A landscape with many peaks, sampled at points; each row gives a point and its height.
From any point a climber takes the steepest step (rise divided by distance) to one of its 2 nearest points. It stops when none of these is higher. Distance is the straight distance between rows; heights are no part of it.
z525 height 392: [ -3  32   3 -32  25 -16 -23 -16 -29   4  22   0  -1  31   2 -34 -24  40
 -19  47  38 -17 -17  -1  25  14  35  -1   8 -16  -6  14   2 -19  10]
z221 height 448: [ 19 -29  25  27  27  12  23  -6 -14  22 -60 -34  21  -6 -23 -28  48  -7
   9 -35 -32   1 -21   7 -23   4  16   0 -26  -1  -6 -37  23  17  28]
z567 height 238: [  9  13 -14 -15  25  -4  11  19  -1   4   9   1  12 -74  38 -21   5  -6
  37  17  -4  -3  -6 -29  15  16 -10   1   2  56 -24   9 -66 -33 -12]
z64 height 622: [ 26 -14  -2 -42 -13   0  12  10   8 -15  10   6   4 -23 -15 -28 -48  33
  12  44  22   1   7 -20   7  24   3  35 -60  12 -18 -13  25 -32 -13]
z981 height 554: [-33   3  28   0  -9   9  37  13   3 -14  -8 -26  14 -29 -23 -13 -10  10
 -14 -26  -1  14  50  51  -9 -39 -10  -1  26  -5  19   0  -1  26 -52]
z767 height 147: [ 74  32 -11  20 -24 -21   5 -49   0 -51  -9  -4 -28  31   1  29  -3  14
  -2  -3  15 -37 -18 -13  -4  28 -10  -9  -5 -18  -4  16  11 -18  26]
z211 height 273: [  4  26 -20  12  29  -6 -14 -23 -22  13  -2 -16   2 -26  22  -8  41   1
  33   0 -23 -24 -32 -17  12  16  13 -40  36  21  -6  16 -74 -16  33]
z945 height 175: [-23  20  -6  39  -1  16 -30  21  -8  42 -13  -2 -20  24  70  12  62 -23
  -1  20 -26 -35 -55  14 -12 -10 -10 -50  41  13   9   7 -62  18  66]
z416 height 449: [ 40 -31  20  16 -21   3  13 -33  -8 -38  -1  -7  13  -6 -16  14  20  36
  -7 -14  22  -8  -5   2 -45   0  16 -25 -45   5  -1 -22  15  -6  43]
z823 height 87: [-11 -13  44  69  19 -12   7  25  -8  21  -7 -35  -5  14  27 -39   7 -15
  33 -26 -12  36   2 -39 -12 -18  21  11  17  23  -1 -15  10  35  -6]
z761 height 391: [ 64  20 -11   1   9 -16  15  -3  27 -55 -19   3 -42  -7 -30  28 -40  -2
  32  18 -10  12  13 -49   6 -21 -19  35  57  12 -13   6  -5  -6 -29]
z838 height 121: [-26 -12  -1 -38 -55  -6 -22  -2  10  23 -18  30  62 -13 -20  42  28   0
 -40 -50  43   2   7  55   0  -7  -7 -21 -44 -29 -35  18  -2  55  38]
z119 height 397: [  6 -45  21  -1 -20   2   3 -25  13  -3 -33   4  37 -31 -25  24  49  25
 -41 -26  22 -17   5  30 -30   2   6 -51 -31 -19 -17 -31  -3  28  64]
z661 height 110: [ -5   2  -7   4 -10  -8  -3  -9 -10  29  -9  28  18  27  27  39  25 -32
 -21 -38 -12  10 -25  -5   5  49  12   1 -19   0   7  10   7   4  50]
z939 height 188: [-28  27   3   9  -4  30  13  44  18  59  19  14  -1 -13  52  23  36 -46
  13  -6 -35  26   4 -10  -6  20   0  -8  32  10  12  19 -22  26  40]
z601 height 393: [ 37 -38   2  -1 -37  -7 -16 -12  -1 -21 -13  15  28   8   9  46  24  20
 -31  -5  36  -5 -26 -10 -20  21  18 -13 -73  -2 -32 -13  21  -3  85]
z696 height 35: [ 10  22   1   3  20  -8  -1  18 -18  34 -22  15  18 -38  72   8  46 -54
   6   0  10  17  -6  13   3  40   7   7  24  26  -2  22 -24 -42  21]
z338 height 302: [-34  20  12  14  23   1 -34 -41  -7   2  16 -13  25  22  -6  14  29   8
  -4 -15 -39  -7 -25  -4  12  11  19 -38  32  12  -1  30 -66   4  43]
z289 height 503: [-10 -18  27  20  -5 -19  -1 -56  -7 -37  22 -17  -3  -6 -22   2  11  34
 -24 -29  11   2  26  -1 -38 -14  10 -37   1   4  12 -27   7   9   3]
z383 height 543: [ 64   0 -24  -6 -25   3  11  -8  19 -29  17  18  -2  -5   7  -9 -33 -12
  11  32  10   4   8 -36  24  13 -29  51 -37  28 -19  18  18 -23 -25]
z364 height 168: [ 39  17 -28  29 -37  -8 -10 -25 -12 -44  -5   1  -7  50  42  39  12  -2
 -48 -22  19 -36 -15  -9  11  20  -3 -15 -45  -3 -19  20   6 -20  50]
z949 height 336: [-30  28  -3  14  10 -20 -28 -42  -4  -5  27 -15  -4  22 -43  15  -8   8
  20 -24 -40  10  -6  -6  16   9  10 -13  17  -7  18   7 -49   2 -16]
z581 height 79: [  4  31 -13 -40  -1 -15   8 -11  14  27 -12  29   2  -5  21  20 -30 -18
 -17  14 -16   3 -18 -24  28  58 -22  43 -12  21   8   2 -19 -26  -8]
z510 height 553: [ 20 -26  27  -4  15 -14  21   7  30 -40 -22  11 -10 -27  32  10 -36 -11
 -15  18  12  33  24 -61   1 -11 -23  51  30  68 -20  -8   3 -23 -15]
z534 height 575: [ 15  15  -4  59  36 -17 -13   2 -55  -1  11 -33  25   3  13   6  35  10
  24   0  -8   8  -7 -21 -15 -19  22  16  16  24  18   6 -13   5  37]
z452 height 237: [ -9  14 -31 -19 -21  13 -23 -19  -5  14  34   0  14  25 -19 -52 -20  11
 -46  36  32 -23  14  32  29  -3  -9   0 -31 -51   0  10  17   3 -31]
z98 height 387: [-22 -21  27   2  29  20  25  16  -4  14 -12 -22   5 -25 -24 -27  38  26
 -13  -9 -21 -29   5  26 -24 -26  15 -44  20  -8  15 -26  -9  37  11]
z401 height 423: [ 78   3  22 -12  20   8  32   1  30 -48 -30 -14 -34  -2 -31   6 -23  17
  17  -1 -10  -2  24  -9 -35  -6   4   6  33 -16  10   2  39  -2 -12]
z431 height 221: [ 36 -30 -13  10   3   1  -1 -17 -13 -41  -5 -15  -5  -4 -19 -21  -6   2
  19  -1  43  17  30  28 -13 -19   1   1  12 -26   2  15  67 -49 -25]
z748 height 422: [ 61  27 -55  32 -31  -4 -24 -18  13   1  10  25 -32  16  23   5 -10 -52
   0  17  14   0  17 -12  35  21 -38  15  21 -26   4  21  -1 -16 -26]
z803 height 205: [ 33  11  -5  -2  15 -62  -8  14 -16 -27 -41  21  -8  -5  12 -14  -7 -36
  24  28   6  -2  -4 -15  18 -17  -8  49  51  55   7  17 -28 -31 -49]
z350 height 204: [-39  -1  27  13  27  31  -3 -11  24  69  -7  -4   5  -7  49 -14  35 -25
  35  34 -41  14 -39   8  17  22   2 -15  68  25 -24  28 -41 -33  20]
z153 height 496: [-14   5   6  -2 -28  11  46 -11  -3 -25  -9   1  10 -14 -32  25  14   7
 -21 -37   1 -24  39  76   5 -20 -20 -37  26 -20  24  15  -6  28 -10]
z374 height 398: [-33 -14  35  10  28   0  -5  -1 -36  32 -10 -21  41  15 -16 -55  33  -4
  26 -32 -13  11 -39   5  -7 -13  26 -13 -12  27 -11 -11   9  -2  21]
z781 height 215: [-20   5 -38 -19 -44  14 -22 -20  14 -27  28  -8  16  35 -19 -33 -19  14
 -45   0  38 -39   3  15  36  12   1 -34 -39 -53 -47  20  22 -18  10]
z998 height 131: [-50 -36  40  -4  -2  10  42  22  48  11 -19 -21 -17 -29 -11  -9 -13 -14
  10 -53 -33  17   9   5 -21 -17 -10  -4  -4 -10 -19 -55  20  30 -52]
z385 height 315: [ 74 -22  -9   2 -33  20  26   8  26  -5 -10  12 -27   9  -4   9 -22  10
  23  12  -6 -12   4 -13 -32  20   5  17 -54  -4  24 -14  27  15 -10]
z735 height 270: [-45 -49  17   2  27  -3   4  29  28  30  -7   8  -4  -3  32   7 -24 -29
   6 -14 -13  44  -1 -25   1  10  -5  37  -3  24  -2 -24  17 -17 -36]
z12 height 373: [ 18  -6 -26  36  24 -21 -20 -36 -18 -16  -6 -22  -9   7 -12  12  17   3
  31 -31 -48 -20  -4 -11 -12   6   2 -17   8   9  50   0 -46   1  -6]
z722 height 214: [ -9   8 -28  -9   6 -14 -47 -38 -25  -3  17 -10   7  35 -33 -42 -35   3
 -16  32  21   7   4   5  30 -13 -21  28 -12 -12  13   4  12 -30 -56]
z53 height 294: [ 14  10 -32 -13  12 -10 -13  -5  -3 -27  52 -16   5  12 -35 -20 -39  51
   4  34 -16 -34  25 -34   2 -39  -4  16  -2  -1  15   1  -8   9 -45]
z168 height 132: [ 81  25 -12   1  -4 -10   3 -42  -8 -71  24 -22  -4  13 -11 -16   1  21
  14  18  19 -63 -25 -12 -10  -7 -20  11  -5 -18 -20  28  47 -25   5]
z936 height 719: [-25 -20  12 -47  21  14  30  32  13  11 -22  -9   6 -49 -18 -23 -46  37
  -5  34  33  15  19  -5   0   3  -1  32 -24  -4 -16 -33   1 -18 -32]
z733 height 390: [  2 -28  10 -23 -22  23  64   3   6  10 -34  -3  49 -55 -15   2  27  34
 -31  -3  19 -24  17  41 -19  12   0 -18 -21  -5  -1 -19  -7  33  42]
z628 height 285: [ 19  50 -25   1  -3  -8  -9  43 -22   3  12  23 -48  29  63  24   4 -19
   7  18  -2 -51 -23  -7  13  15   0 -21  27   1  16  27 -23  -2  30]
z326 height 64: [  5  22 -40 -31 -10 -22   0 -23  11  24 -34  22 -45 -19  43  23  -7 -20
  -3  -2 -10 -27 -26 -12  20  77 -12  -8  -6   7   7 -10 -58  -4  16]
z672 height 321: [-27   2  19  -1   1   3 -14 -15  -4 -30   0 -54  27 -11 -40 -34 -43  29
  24 -12  -9  62  33 -37  -5 -30  -7  44 -22  22 -12 -11   5   5 -46]
z987 height 155: [-12  -5  -1 -23 -11   6   2  28 -33   3  -9  18  34  35 -11   4  21 -20
 -15 -34  20 -16  -4  59   5 -19   5 -29   5 -32  10  20  45 -28  15]
z605 height 492: [  4 -10   2  32   6 -27   4  -9  16 -31 -35 -17 -11 -53   4   8 -21 -10
  27   9  18  55  20 -72   6 -26 -23  33  51  53 -37 -25 -48 -21 -26]
z574 height 193: [ -6 -17 -21 -11  23  10 -38  25  11   1   0  10 -12  24 -46  -6 -53 -20
  -8  42  11  11   0  -5  32 -32 -27  46   0 -31  -8   4   9 -42 -72]
z195 height 181: [-63   2 -18 -77  -8  12   1 -11  17  53 -11  30   9  20  -8  16  -6  -1
 -14 -26 -25  -2 -51  31  -6  41   9   6 -18 -41  11 -17   1  19  -9]
z143 height 50: [ 49  45 -30 -20 -26 -15   5   7 -12  -2 -22  33 -13 -28  58  25  21 -39
   5  -6   9 -18  -1   8   4  48 -16  -2 -12   5  -6  14 -21 -27   7]
z769 height 265: [-15   3 -16  -8  47  -2 -21  -1  -9 -20  24 -22  30 -28  -2  -2 -21  17
  35  23 -14  24   9 -30  22   3   6  30   8  36  -5  34 -46 -51  -9]
z864 height 268: [ 14 -17  -2  27 -29  -2  -4   2  37  -4  -5  25 -15  22  -2  31 -39 -45
 -10 -11 -27  40  30 -32  10 -24 -42  45  -2  32  17 -11  -6  10 -60]
z333 height 361: [-16 -19  35  19  53   4  -5  10   8  40 -15  -6 -20  18  19 -34  20   4
 -11  26 -36 -34 -17   3 -26 -14  14 -13  37  14  42  -9 -11  26  -2]
z888 height 245: [-36 -36  17 -12  54 -26  -2  15  26  -3   2  11 -42 -20   4   4 -30   2
  10  14 -15 -25 -32 -38  11   0 -11 -13  23  35  -9 -33 -32 -43 -28]
z671 height 199: [-18  -7  -4  32  12   5  12   7   0  76 -18   2 -18  15  50  -9  58 -46
  21   4 -52 -33 -70  -1   2  -5 -24 -39  13  42  -5   6 -12  12  28]
z580 height 325: [-60 -11  40 -15  12   2 -16  17  21  20   1  13 -21   1 -32  12 -46   2
 -37  27  -1  10  -4 -14  -2 -37 -23  31  -9   6  -3 -47 -16  14 -70]
z686 height 225: [  3   4  -8 -22  27 -34 -15  19   2  11 -32  38 -34 -24  53  -4  -1 -36
  17  34  -1 -27 -25   0  22  19 -12  13  41  44  10   4 -61 -27 -39]
z162 height 280: [ 47  16 -37  33   3  27 -22  20 -30 -19  33   1  14  39  13  19  26 -23
  -5   7 -20 -25 -10   3  24  -4  -1   6 -24 -21   6  46  19 -12  41]
z322 height 160: [-24  13 -16 -53 -56  -9  20 -19  10  28 -10  23  23   8 -17  14 -10  18
 -46 -10  16 -18  -9  30  -3  32  10  -4 -44 -44  -2 -22  22  28   4]
z799 height 518: [ 32   6 -18   2 -50  21  31 -37  12 -51   5 -14  17  10 -38   9  14  14
 -33 -17  32 -47  18  59  -1 -19 -33 -47  16 -55  -9  18  24  -2  11]
z714 height 590: [ 42   7 -17  19 -25  18  -9 -29 -15 -64  39 -28  22  31 -12  11  20  32
 -43   3  17 -48   3  14 -22 -43 -19 -27 -24 -39  -4  10  40   7  31]
z332 height 331: [ 54  16 -40  58  -5  -7 -19  -8 -24 -24  46  -9   0   4  56  23  12  -1
 -23  32  15 -12  34 -28   2 -15 -15   4  17   7  18  40  -4  -6   9]
z490 height 102: [-59 -24  64  56  28 -14   6  -6  17  23  20 -39  -2   3   2 -31  37 -11
   9 -21 -40  16 -13 -10 -14 -36  25 -32  27  26 -26   7  20  27   6]
z109 height 455: [  9 -12  23  -9  41   3  17  27  19 -35  -4 -35 -17 -16 -26 -11 -19  35
  18  -6 -39  -8  30 -27 -29 -30  10  -5  44  -1   9 -16  -1  13 -25]
z564 height 320: [-63  30  -5 -31 -45   5   5 -33 -24 -25  16  -9  20 -26 -29 -21 -16  33
 -26  23  69  23  30  43  35 -10 -28 -29   0  -1 -17  10  21   1   7]
z655 height 415: [-13 -41   0  21  25 -19 -16 -11  -4   1 -12  -5 -17  18 -21  -6  11   0
  17 -41 -24 -12   0  26 -22 -11  15 -36   8  -7  44 -27 -13 -17 -34]
z76 height 436: [-10  31  21 -16  23  18   0   2  -2  24  31   2   9  18  -4 -10  -9  16
 -14  27 -18  -1   4 -20   8  19  23   6  -1   1  13   9 -13  21  13]
z730 height 322: [ 68  36 -41  25   2  10 -11  58 -39  -4   1  16 -37  16  35  16  19 -30
  35  23 -10 -25 -14   1  10  -2  -3  17  -1  -7  20  38   2   0  15]
z508 height 264: [ 15 -11 -25  11 -30   1 -23 -20 -36 -13  33  -5   9  19  -6 -31  -7  43
 -21  30  51 -11  21  10 -10 -14   6 -14 -54 -13  15  -3  31   4  -4]
z305 height 198: [-13  10  -9 -18  18  -3  -4  28  20 -18  46  20 -30  10  -8  37 -46 -10
  13  10  -7   3  -6 -30  35  10 -14   2   3  -1 -17  11   2 -47 -15]
z342 height 222: [-71   6  26 -26  19  -3   2  13  29  12  53  14 -23   4   5  33 -31  10
 -14   2 -22  -8 -32 -21  13  14  -5 -22   4   8 -16 -21 -18 -17  -1]
z95 height 355: [-28  -5  28  -5  12  -6  -2 -26 -23   1 -21 -31  32  -2 -26 -55  -9   2
  24 -33 -12  43  -1  -8   3   7   1  20 -34  40  -1 -19  13 -22 -15]
z505 height 360: [ 30  41 -36  -6  -6  -8  -1  38  18 -29  -2  13 -44 -15 -10  20 -24 -13
  35  21 -35  -1  31 -48   3 -37 -38   6  76  21  20  21 -39   8 -17]
z26 height 497: [-65   3  39 -17 -10 -34  -8 -30  -5  10  10  18   1  21 -23   0   8  -2
 -12 -50  22  14 -34   2   4   8  27 -44   0  -1 -36 -33   9  -4  28]
z938 height 324: [ 32  46 -46 -10   0 -10 -15   2  -1 -23  33   0 -28  20 -17   6 -31  10
  26  19 -40 -37   2 -33  25  -6 -25  -4  16  -3  23  27 -33   2 -15]
z445 height 470: [-18 -36 -24   4  16 -25 -35  -7 -19 -17   6   1 -21  30   9   3  -8  17
  -6  -5  34 -18   3  31   3   0  40 -41   8 -34  18   2  -5 -44 -15]
z837 height 251: [ -1  -9  -5  14  10 -14 -17  31 -27  15  14  27 -26  40  56  12   7  -1
 -15   4   6 -42 -35  -6  -4   8  24 -21 -24   8  25 -13  -3   6  22]
z752 height 297: [-16 -40   9 -21   5  -1  11  23  40  -1 -17  27 -28   3  -1  37 -46 -19
 -29   4  -5  17  12 -24 -16 -13 -31  41   0   4   6 -39  31  -6 -56]
z783 height 292: [-33  -8   7  16  33 -18 -21   6   6 -14  -2 -31  16   0 -24  -5 -34   2
  28  -3 -34  36   8 -37   8 -30 -14  39  23  36  -4   0 -35 -26 -43]
z544 height 161: [ 18  11 -10  62  -2  14  -2  38 -23  34 -10  14 -17 -11  56  39  61 -43
   8  -8  -9  15 -16  -3  -8   8   2 -11  16   5  15 -16 -13  19  64]
z977 height 569: [-49   3  31 -13 -35 -31   1 -47 -20  -6   7   2   1   0 -18 -22  -4  21
 -32 -28  46   4   3  28 -11  -4   0 -36 -26   6  -3 -44  13   6  -5]
z866 height 142: [-17  -9 -29 -49 -43 -17 -18   8  11  35 -30  37  32  29  -4  32  19  14
 -31 -44  32 -25 -32  24 -16  18  15 -26 -51 -50 -26 -14  12  42  44]
z732 height 267: [  6 -34 -14  12 -44  17  37  -6  14  -4 -15  -7  -6 -31 -31  -4 -24  27
  10   9  59  43  51  44  -4   1  -8   2 -12 -26   2 -16  16   1 -36]
z758 height 500: [-34  23  41   3  11 -37   0  -7  -5 -24  12 -39   9   7 -32 -22 -13  25
  -5  -4  -1   3  38   6 -32 -67  -3  12  62   6  23  -7  29  14 -51]
z380 height 240: [ 12  -2 -32   1 -10  27 -28  21 -20   5  25  14   4  44 -22  11   6  -1
  16 -14 -38 -22 -11  16   5  -3  20 -27 -56 -26  27  23 -13  22  18]
z249 height 148: [-48 -12  37 -10  -4  22  23  22  20  28  -2  -1  -3  -9  -7   4  25 -33
   1 -56 -50   8  -6  20 -27  -8  26  -7 -10 -13   4 -18  29  60  -1]
z892 height 493: [  4  34  19 -19  28  19 -24   4 -25  12   1   2  44  26 -29   7  33  29
 -24  10 -17 -17 -23  -1   3  -4  38 -10 -10 -18   0  17 -17  36  71]
z331 height 348: [ 45  -8 -16 -12 -39  40  35  30  13   4   0   6   9   0 -29  -1   0   8
  12   3   3  -8  19  25 -19   8  14   1 -42 -50   2   3  50  19  14]
z80 height 133: [-33 -19  23 -21  -2  -2 -20  20 -27  18  -4  19  50  41  10  19  32 -18
 -29 -50  -2 -12 -38  26 -11 -11  15 -19 -28   3   5  -4  26  -4  44]
z377 height 223: [-27 -11   8  -2  13  -6   2  11 -14  55   3  20 -12  38  28 -17  31 -12
  17 -13 -18 -37 -77 -10   4  16  17 -28 -11  17  -1 -24  -9  20  28]
z207 height 184: [-84  -8  45 -14 -14  13  14  -7  16  32   1  -8   2 -42 -12   4  -5 -11
 -25 -18  20  61  19  31  -7  -3  16  29 -12 -17 -24 -28  27  21 -29]
z60 height 344: [ 50 -23  -4  11 -43   8 -13 -30 -15 -31 -11   3  10  24  16  13  21   6
 -47  18  73  -6 -12  27 -23   1  -1  -3 -57 -28 -14  -3  70 -12  56]
z543 height 213: [ -4  23  -6  18 -10  15   9  32  14  34  23  -2  15 -44  33  -4  12 -32
  22 -14 -27  25  14 -28   1   2 -18 -14  15  41  -1  -3 -46 -11  -6]
z197 height 424: [ 66  26 -35  -6 -32  11  17  19  29  -6  -3  24 -33 -50  14  20 -16  -6
  32  29 -12   4  31 -39  -1  29 -25  12  -5  17   5   5 -41   7  -1]
z389 height 419: [-34   0  13 -32  40  21   8  24  15  -4  15  -5 -25 -13 -32   0  -4  38
  -3   7 -20 -24  17  23 -14 -14  22 -41  47 -32  24   1 -15  17   4]
z850 height 242: [ 39   1   5  41 -25  15  -1 -25  30 -34  12 -23   6  16 -16   6 -32 -24
   8 -13 -16  58  45 -30  -3 -23 -24  48 -11  14  -2  21  13   7 -47]
z199 height 351: [-39 -24  30   5   9  21 -28  15 -31  41  -9  -7  60   4 -20 -29  62   2
  -3 -22   9  -4 -34  51 -10 -54  20 -32 -13  -1 -14 -15 -16  44  34]
z968 height 246: [-15  13   2  -8  34 -16 -27 -11 -15  19   1   6 -12   9  49 -15  -5   9
  33  36  -2 -23 -49  -6  28  25  14  -6  34  36  -1   9 -75 -36 -11]
z852 height 266: [ 22  -3  13 -15  37 -32   6  -1   4  -3 -12  16 -43 -11  -6 -18 -27  21
  10  22   1 -23 -13 -32   5  17   9   6  17  13   8 -35 -16  -6 -18]
z474 height 386: [-21  10  -6 -45 -17  47  48  49  15  32   7  12  18 -24 -22   2  -4  16
  -5   6   5   7  29  35   2   2  23   2  -9 -48  -6  11  27  43   4]
z128 height 620: [ 29 -47  30 -34  34   0  38  14  40 -18 -48  -7  -8 -43  32 -13 -35   6
   3  10  -1  16  12 -45 -19  21   6  49 -11  20 -28 -22  20  -6 -18]
z745 height 166: [-57  -3  24   9   9  20  11  32  23  65  10  16 -24  21  27   9  38 -42
  25 -28 -54  21 -41 -12 -18  10  18   0  16   0   0   4  22  63  24]
z127 height 220: [ 24  16  39  18 -36  23  26 -23  35 -26  37 -20  -2   2 -38   8 -25   3
   1 -11  -8  51  38 -14 -12  -2   6  24 -26  -8 -21   9  41  31 -11]
z181 height 202: [-34  16  60   1  -1  -4  13 -20  25   3  26  -4 -16 -14 -19   3 -16   6
 -29  -6   3  47  30 -16  -7   5  18  20   5  -2 -18 -23  32  30  -8]
z517 height 59: [-49 -25   1 -19   2  15  -6 -13 -37 -13 -12 -23  47 -40 -29 -35  18  34
  13 -13  43  44  26  33  -5  -9  13 -28 -14  13  -2  -1  15 -12  19]
z738 height 356: [-70   3  56 -11   8   2 -24 -18  20  46  22   6  -6  11  -2 -24 -13  -2
 -35  17 -31  -9 -20  21  -3 -20   5  12   0  23  21 -30 -28  37 -56]
z390 height 290: [ 64  52 -49  48 -20  -6 -14   3 -38 -28  17 -10 -13 -11  46  49  35  16
 -10  19  13 -24   0 -14  -9  -8  -3 -18   3 -10   8   7 -35   9  48]
z519 height 441: [ -4  -6  -4 -14 -36  13  77  -6  -7  -9 -13   9  24 -17  -7  10  -3  20
 -21  -3  46 -14  29  57  20   4 -33  -3   6  -2   5  19  19   8  12]
z942 height 293: [-39 -17  12   3 -19  21   3 -11  10 -29   5 -38   7 -47 -46  -8 -34  35
  12   5  33  69  51  13  -9 -20  -6  12 -25 -16 -20 -17  10  -7 -33]
z361 height 371: [ 20  20  -6  25   1 -10 -17  -2   0   3  27  10   3  15  26   7 -15 -24
 -30  31  -4   7  34 -19  18  -4 -27  22  29  25  24  28  -3 -11 -19]
z573 height 117: [-41 -21  47  38  19 -20  14 -12  40   9   1 -15 -39  -4 -14   0   5 -29
   5 -36 -56  11  -8 -22  -8 -15 -14 -22  30  25  -1 -33   1  13 -37]
z897 height 78: [-30 -22 -17   0 -22  10  18   9 -48 -10 -34   4  66 -16 -27   0  29  11
  14 -26  55  17  20  63  25 -21 -17 -19 -10  12  -2  35   4   8  49]
z31 height 367: [ 96   8 -40  41   6   3   0  22 -25 -34   4 -12 -16   6   8  -5   3  -6
  65  18   2  -6   4 -19  -6 -13   5  52 -12  -6  -3  36  24   3 -16]
z887 height 432: [-18  17   6 -38  -3  37  -1  27 -17  28   7  16  48   1 -35  -1  20  22
 -16  10  25  -3  10  54  11 -21  34 -23   4 -38 -13  27  -5  43  39]
z30 height 301: [ 19  -9 -16  10  -4  -2 -46  -4 -50  -4 -11   7  20  34  13  -7  20  29
 -47  25  61  -4  -4  21  -1 -11  32  -5 -40 -30  -7  -4  22   8  53]
z787 height 715: [  6  21 -16  25   8  -9 -29 -23 -54 -33  47 -40  38  34 -19   8  23  31
  -9  -1   3 -10   7  -7 -11 -39  17   2 -12 -11   6  18  22  11  37]
z670 height 93: [ 12   6 -25 -27 -16  -7  24 -20  19  17  -1  29   2  11  27  39  -6  -8
 -35 -10 -17   0 -14 -19 -10  65  -9  33 -26 -11  16   5  36   5  15]
z429 height 224: [-49 -13  26  21  43   8 -19  24  36  34  16   3 -17   6  31  10  -4 -11
  21  34 -35  16 -11  -6   4   7  11   0  63  22  13  22 -37 -25  -4]
z874 height 624: [-45 -14  19 -28  20  21   8  29   3  11  11 -14  26  -8 -11 -28 -27  13
 -12   2  -1  19  29  25  -2 -22   5   5  -7   2   7  -6   2 -17 -37]
z923 height 357: [-26  27   2 -38   1 -17  -9 -34 -24 -11  15 -16   8 -14 -53 -26 -30  50
 -10  27  53  18  10   5  17   9  13 -10  -5 -26 -18  -8  10 -27   6]
z476 height 394: [-35  23  52  13   9  16 -18  21   3  33  30   5 -10  32   8 -12  12  -6
 -10  10 -45 -13  -8  15 -16 -17  31   5  15   5  34   6  -4  61  -4]
z693 height 99: [-68  -3   4 -28 -57   4  10 -10 -16   2  -4  29  51 -19 -24  23  19 -11
 -13 -44  52  26  17  69  35 -12 -13 -18 -17   6 -20  34   9  33  25]
z979 height 487: [ 46 -12 -17  68  23   8 -24  21 -42  -1 -11 -10  -1  15  -5  26  45   7
  23  -1 -11  22 -17   0 -12 -17  40  16 -18 -20  17 -19  -3  23  53]
z420 height 200: [-59  -5 -20 -41  -1  16   6  -9  17  64  11  29  -4  23  23   5  12 -16
  18 -25 -49  -8 -69 -13   6  51  -1  -3 -22   4   3 -11 -24  17  15]
z192 height 194: [ 40  -7 -53   2 -24   5 -25 -26  17 -44   4  -6  -9  34  13 -12  -6   3
 -36   2  12 -65  -9   5  23  36   1 -17 -49 -50 -26  29  20 -32   8]
z141 height 192: [ 31  16 -25 -11  17 -55 -31 -37 -22 -38 -18   5 -13  14 -25 -11 -36  -2
   9  26  10  -7 -11 -19  35  -2 -22  45  15  19   3   9 -19 -49 -54]
z728 height 177: [-12  -5  -9 -35   5   7   5  15  11  -3  26  17  -1  24 -11  10 -18 -20
 -15 -14   0  -6  -3  19  21  13  -4  -6  -1 -35 -11  19  56 -51  -8]
z705 height 442: [ -2  20   4  31   9 -26  -4  32  22   4 -39 -25   6 -42  18  -9  -8 -32
  35   4 -20  42  25 -42  -4 -36 -13  20  94  29 -10  -3 -48  -5 -33]
z479 height 562: [ 67 -23  18  16  33  -8  29  -5  22 -32 -48 -11 -25 -44  29  -7   2  -1
  31   6 -10   7  11 -42 -21  23   9  29  12  32 -10  -6 -13  10  -4]
z165 height 288: [ 13 -14  10 -23  -3  -8  33  -4  15  20 -21  19 -34  -7 -12  -8 -12  17
   1  -5  12 -10  -3  -2 -21  34  16   0 -16 -17  14 -55  21  14 -10]
z112 height 244: [-61 -56  41   5  51  21  -2  44  40  45 -10 -12 -10   6  18 -27 -12 -11
  31   9 -37  15 -18  12 -10 -15  15   1  35   7  -1 -10  -5 -15 -40]
z986 height 477: [ 76  25 -53 -14 -39  -6  -7   6  16 -26  -7  41 -18 -40  26  10 -18 -42
   8  42  24  -2  20 -18  22   2 -37  26   9   9 -21  16 -20 -25 -44]
z179 height 379: [ 20  37 -31 -38 -41  16  14  10  34  27  -9  17 -41 -66  29  11  11 -30
  10 -11 -22   3  24 -22 -35  23 -49 -26   8   6  13 -27 -35   6  19]
z363 height 120: [ 69   9  -2 -23 -29   1  15 -39  32 -38  -5  -7  -5  10 -44 -28 -18  -6
  11  13  13 -32 -22   7   7  35 -32  22 -20 -39 -22  13  55 -46 -13]
z545 height 414: [ 25 -13 -23  19  21 -33 -28   4 -31 -28  15  15 -23  27  22   3  -3 -19
  24  -1  21  -6  -3   9  22  17  23   1   5 -10   2  34  17 -53 -10]
z484 height 243: [  0 -24 -28  10 -28  16  13 -12 -36 -13 -34 -10   7 -15  -6 -36  -7   3
  12   9  72  42  49  55   5 -10 -22   4   3 -11  23  10  54 -21 -28]
z542 height 416: [ 48  -6 -13  37  28  16 -14  25 -35  11  -7 -13   0  21  -3 -16   5  -4
  31   9   0  31  21  -2   2   3  43  38 -14 -24  15  25  31   4   5]
z352 height 504: [ 21 -10  23  17  20   3  39  -5  18  26 -37  -6 -12 -16  20  -3  20 -24
  17 -29 -38  13  -5 -36 -10  38  -3  11   5  21  -4 -21   9  20  19]

Call two points neighbours if one is among the 2 nearest of the other. Go from one point of each pair to the other, from neighbour to neighbour, staying as high as possible. Name the lowest point that can't be avoided.
z936, z787: z153
z892, z977: z333
z787, z977: z733

For each start below, name the point where the climber stops.
z143: z892
z803: z445
z342: z892
